A landscape with many valleys, sampled at points; each row gives a point and its height.
From any point a ball takes the steepest step (drop divided by distance) to one of its 2 nearest points. It stops when none of these is lower. Distance is the straight distance between rows; heights are no part of it.
(785): [144  90 157 159 140 137 162 150 155 136 111 138 143 132 161 140 181 123
 139 153 154 137]  height 429
(790): [120 128  72 137  89 142 131 138  65 119 128  95 119 107  73 107  85 129
 128 134 147 110]  height 490
(705): [161  53 125 147 127 133 159 168  97 138 116 120 124 138 116 101 130 143
 106 154 121  83]  height 304
(237): [205 107 172 119  67 105 124  68 128 159 118 144 143 162 118 115  82 146
  82 127 136 133]  height 529
(1127): [115 127 138 165 159 114 119 162 123 125 158 169 132 154 176 119 121 150
  94 156 109  69]  height 407
(1012): [144 145  85 123 116  97 119 148 164 114 146  93 123 128 109  87 146 122
 183 149 128 143]  height 457
(531): [111 139 126 152  91 136 151 141 168 115 136  89 129 106 128 188 180 122
 176 125 137 187]  height 295
(592): [148  94 131 132  85 161 113 120  93 143 126 145  99 136 118 124 108 124
  87 131 162 129]  height 679
(1090): [104 157 117  96 160 111 123 168 190 158 134 111 140  91 132 132 159 109
 167 169 114 118]  height 740
(114): [186 112 155  56 133  82 111 115 175 176 129 153 139 166 137 101 106 146
 128 170  81  88]  height 372
(664): [133 151  92 172 108 118 133 150 178 129 146 107 131 136 134 167 154 154
 165 180  95 114]  height 157
(669): [ 55 186 132 105 171  98 109 140 173 152 121 125 144  83 152 143 154 104
 157 150 147 107]  height 729
(889): [141  92  85 124 115 166 104 137  40 189  96 127  99 111  97 102 112 162
 113 119 121 109]  height 627
(983): [106 147 139 155 186 108 130 176 161 145  98 117 156 101 134 103 170 117
 176 160 129  98]  height 749
(1053): [175  90  95 118  94 140 136 125  90 170  99 121 109 134 116 135 135 130
 117 151 145 131]  height 665
(397): [105 126 143 167 137  99 125 132 180 154 104  96 133 116 110 112 205 142
 189 123 113 167]  height 287
(374): [140  85 133  85 142 161 187  96 110 101 162 121 154  82 103 149  65 130
 117 108  98 159]  height 683
(329): [ 65 144 143 176 124 147 105 143  94 101  64 115 132 144 152  93 160 118
 110  82 168 134]  height 280
(50): [ 77 159 110 167 126 119 106 136  98  88 170 171 114 165 178 100  96 137
  92 110 135  90]  height 581
(570): [138  94 175  88 188 166 166 100 130 123 146 192 130 103 142 155  81 134
  75 104  82 141]  height 584
(986): [183  80 137  83  74 151 170 106 183 126 144 109 147 135 133 150 106 140
 142 138 114 160]  height 613
(812): [210 103 115 104  66 105 110  99  86 167  95  85 121 140  75 130  92 169
 118 167  91 114]  height 394
(538): [121 146 138 196 124 173 129 137 110  67 140 143 139 110 153 193 132 121
 108 149 105 108]  height 270
(100): [ 88 170 129 120 158 110 113 121 120 119 175 154 127 158 142  94  78 121
 110 131 152  98]  height 567
(1061): [ 99 123 122 151 103 187 128 128  83 101 100 121 118 126 136 153 162  96
 121 106 179 150]  height 212
(116): [149 129 133 133  95 119 100 100 102 134 133 177  95 191 137 105  98 124
  81 120 185 127]  height 693
(56): [128 174 102 128 115  65 101 104 172 141 142 129 108 200 142 122 154 137
 146 154 130 151]  height 461
(284): [174 146  86  98  53 117  98  91 144 148 151 124  94 169 127 156 120 122
 125 154 130 153]  height 508
(405): [ 78 159 132 117 186 143 134 122 136  76 127 141 153 112 142 118 136  86
 137  93 142 141]  height 698
(1096): [102 101 171 124 202 168 174 149 103 102 138 139 148  97 120 145 150 118
 117  81  87 122]  height 538
(1117): [111 157 115  72 171 130 145 116 168 127 147 155 129 105 152 190  99  99
 120 151  97 108]  height 681
(1062): [101 183 106 169 138  75 109 131 155 134 134 136 131 170 168 120 133 133
 148 164 133 109]  height 444
(894): [125 165 144 176 141 144 148 143 156 100 136 138 152 105 162 193 139 113
 139 163 127 132]  height 288
(17): [126 105 162 124 175 133 162 128 163 122 119 166 137 126 158 136 144 107
 106 133 147 150]  height 465
(729): [ 94 134 105 146 106 205 123 136  46 101 142 126 114  93 124 187 119 130
 102  99 118 126]  height 601
(610): [179 108  59  97 114 161 116 118  59 200  85 109 121 128  98 136 114 145
 144 150 107 127]  height 648
(616): [116 105 151  92 167 141 154 117 100 107 157 124 135  82  78  70  78 118
 119  71 133 135]  height 599
(33): [127 111 155 195 155 115 143 178 130 138  74  93 152 117 137 101 191 125
 175 137 141 131]  height 755
(794): [151 130 100 131  80 111  94  99 166 139 125 133  71 175 129 156 169 122
 130 143 143 187]  height 485
(936): [ 80 124 155 162 138 169 133 139  96  66 104 132 129 138 143 124 166 101
 118  58 148 143]  height 250
(273): [117 156 161 130 161 129 139 127 185 148 141 166 156 117 196 189 153 114
 120 164 118 123]  height 330
(1010): [175 140 116 109 149  65 121 135 149 167 142 142 137 173 142 102 107 143
 134 195  94  73]  height 258
(904): [ 98 153 129 197 144 130 120 166 112 107 128 130 150 129 151 134 137 136
 129 153 127  64]  height 422
(913): [124 163  90 167  97 101  89 140 155 129 107  98  94 143 122 162 197 156
 161 162  98 143]  height 121
(1129): [136 156 158  79 140 109 124 108 128 154 150 150 141 149 111  75  58 122
 114 131 136  97]  height 537
(416): [ 78 138 143 105 200 136 129 157 126 114 134 146 147  73 127 115 135 108
 124 121 111  67]  height 475
(1115): [149 131 105 108  66 169 126  87  75 172 126 110 128 104  89 147  64 136
 115 124 154 157]  height 572
(906): [166 124 154 135  88 105 119 105 102 148 135 127 136 133  81  97  55 190
  87 121 120 107]  height 474
(816): [208 109 129 101  50 122 117  88 140 150 133 109 123 151 126 160  74 134
 113 149 130 141]  height 536
(58): [100 194 110  74 143 110 120 118 186 133 170 141 138 107 153 178 128 100
 146 150 127 152]  height 706
(962): [111 136 159 120 175 111 117 138 155 156 145 182 134 143 187 150 128 128
 111 179 131  82]  height 377
(837): [137  69 174  92 171 163 162 132 146 124 143 191 148 111 168 136 127 107
  77 117 120 131]  height 522
(18): [ 99 153 104 192 109 120  93 137 109 104 116 156 100 182 170 122 137 136
  94 140 160  92]  height 589
(873): [117  63 138 147 151 155 164 175  89 111 139 133 132 100 116 119 142 140
 123 113 123  92]  height 269
(159): [128 123 108 115 115 136 144 137 216 137 151 104 125 131 116 142 185 142
 166 129 122 184]  height 356
(373): [149  80 129  94 116 157 184 127 143 102 151 107 159 114 143 183 141 118
 157 137 123 162]  height 650
(54): [103 142 137 204 123  97 100 107 146 148 106 139 117 145 168 153 170 120
 134 133 171 150]  height 520
(896): [142 104 128 165 129  97 127 145 190 146 110 116 124 152 121 145 225 168
 157 144  87 167]  height 341
(545): [125 141  76 150 114 129 128 141 118 111 123 105 131 130 107  94 125 104
 155 127 164 126]  height 476
(1036): [ 93 139 124 196 109 155  87 162  80 132  82 134 110 154 155 138 159 142
 101 120 131  82]  height 596
(294): [107 103 147 170 181 131 137 181 119 127  77 140 143 139 145  62 181 120
 139 115 153 104]  height 760
(496): [122 117 102 110  91 198 132 105  53 135 145 129 109  98 106 184  80 137
  88 109 144 150]  height 588
(634): [130 147 103  89 137  92 116 142 217 148 149 104 117 149  95  91 167 147
 167 145 107 163]  height 420
(932): [164  93 166  86 114 150 171  88 154 118 154 128 171 104 125 159  36 170
  97 118  93 138]  height 659
(23): [117 121 132  65 193 161 151  91 139 114 133 165 124  97 121 182  94 105
  90 107  84 115]  height 638
(956): [ 97 136 126 122 169 100 129 139 169 142 109 143 144 115 145  71 161  84
 160 111 183 148]  height 388
(276): [146 122 103 146  96 103  98 127  86 122 141 102 115 135  76  60  83 133
 125 134 152  96]  height 506
(619): [128 101  89 153 123 147  85 153  68 146  87 120  85 145 128 107 135 140
 103 136 134  76]  height 607
(330): [ 93 101 121 147 107 188 139 178  44 118  99  95 127 109 106 122 162 117
 148  93 162 100]  height 315
(95): [109 131 173  85 170 105 112  85 109 115 177 146 103  96  96 121  58 142
  79  36  80 157]  height 724
(950): [152 184 119  94 109  88 114 106 179 146 182 132 122 184 125 109 110 117
 147 148 128 150]  height 484
(118): [214  85 134  79 113  65 109 121 141 144 114 133 120 166 112  88 125 144
 143 161  80 133]  height 479
(249): [ 84 149  99 170 104 174 101 165  86 121  62  80 126 128 125 112 171 112
 148  95 171 113]  height 303
(803): [118 127 177 106 133 116 118 121 102 120 154 112 142  85  67  54  76 173
 100  85 139 143]  height 626
(576): [ 94 124 154 135 161 125 150 149 177 139 111 116 155 107 138 112 179 104
 181 101 150 183]  height 340
(238): [ 97 118 123 140 132 137 103 106  71  73 171 140  74 106 141 129  97 126
  82  34 104 152]  height 640
(633): [115 149 129 164  95  92 105 100 193 160 121 135 112 152 148 164 199 137
 145 140 140 186]  height 507
(473): [169 143  89 138 110  87 108 132 142 131 141 127 121 154 133 134 131 137
 138 184 104  99]  height 199
(552): [141  89 131  97 129 160 198 114 102  86 154 126 142 104 105 153 120  99
 141 100 143 167]  height 667
(278): [130 114 123 185 133  94  94 115 128 139  60 150  89 168 171 150 203 123
 121 163 166 156]  height 531
(377): [129 119 112 131  85 159 142 123 137 120 123 119 121 127 132 162 167  98
 152 122 179 193]  height 253
(876): [180 138 145 119 116  79 115 111 104 144 142 138 130 173 106  83  78 154
 113 149 126  90]  height 502
(722): [ 68 189 133 184 166 100 103 148 135 124 109 134 156 141 174 101 127 130
 142 140 133  90]  height 433
(176): [ 98 168 164 176 130 179 138 150  82  61 106 109 126 112 155 180 145 125
 135 106 121 123]  height 251
(360): [192 105 102  80  83  91 107 121 164 131 123 120  98 169 103 105 160 134
 156 142  85 162]  height 528
(663): [ 86 150 146  95 225 157 140 126 111  94 125 139 130  88 114 147 142  98
 118  82  83  89]  height 509
(926): [193  65 128 122 110 105 141 136 100 146 111 103 131 135  96 107  93 174
 118 168  95  87]  height 346
(921): [155 142 126  98  93 120 144  94 156 119 170 135 134 145 123 114  77 101
 138 133 155 142]  height 521
(1030): [118 117 159 107 112 118 105  95  87  91 163 137  86  95 101 104  72 153
  83  36 114 178]  height 680
(51): [113 155 142  59 158 115 134 136 161 155 139 145 134 114 132  94 101 107
 143 140 131 101]  height 500
(62): [117 125 123  94 173 116 128 141 147 140 135 147 137 113 118  53 114  86
 144 112 169 111]  height 440
(915): [108 171 107 205 106  77  86 131 146 135  66  87 124 137 143 129 172 140
 176 154 127 129]  height 151
(1035): [158  83 134 150 116 114 167 152 148 159  87 108 130 142 139 162 212 143
 162 146 121 150]  height 392
(987): [ 48 191 153 135 196 133 108 150 130 122 123 147 143 104 174 132 125 119
 126 136 118  65]  height 449
(269): [100  89 151 115 179 148 132 152  97  96 150 135 123  88 114  83 131 117
 112  58 104 134]  height 566
(1069): [ 88 144 105 164 113 168  97 125  68  63 147 130  95 111 144 149 123 118
 101  64 100 115]  height 614
(187): [185 120 147 122  72 109 108  86  90 164  89  89 143 124  51 127  79 191
  90 127 130 129]  height 437
(389): [129 137 122 109 154 147 172 121 135  98 141 122 148 109 128 132 135  78
 158 106 148 171]  height 682
(492): [202  96 104  74  58 136 138 105 178 138 137  92 110 169  93 123 124 148
 141 129  96 173]  height 565
(246): [154 121 117 110  83 144 156  94 112 112 152  98 134 110  84 133  62 126
 110 126 144 143]  height 554
(944): [ 65 205 116  90 187 116 118 121 156 115 117 124 148  93 143 119 130  74
 163 110 144 134]  height 715
(933): [118  76 114 132 113 175 177 165  55 120 132  98 141 107  97 150 132 130
 137 118 144 100]  height 294
(539): [184 125 179  87  85 108 147  75 166 149 146 133 177 127 116 136  58 158
  97 134 123 134]  height 597

For each start below, name the point where the ball stops.
(876) -> (873)
(889) -> (397)
(95) -> (1061)
(1117) -> (397)
(269) -> (1061)
(545) -> (1061)
(373) -> (913)
(921) -> (1061)

Call two points neighbours if one is among the 2 nearest of the other. Go from one point of each pair to the other, from neighbour to neighbour, staying as low as possible. Name the highest point that can't be avoided.
(1061) / (397) -> (1129)
(794) / (237) -> (816)
(794) / (913) -> (54)
(873) / (1061) -> (330)
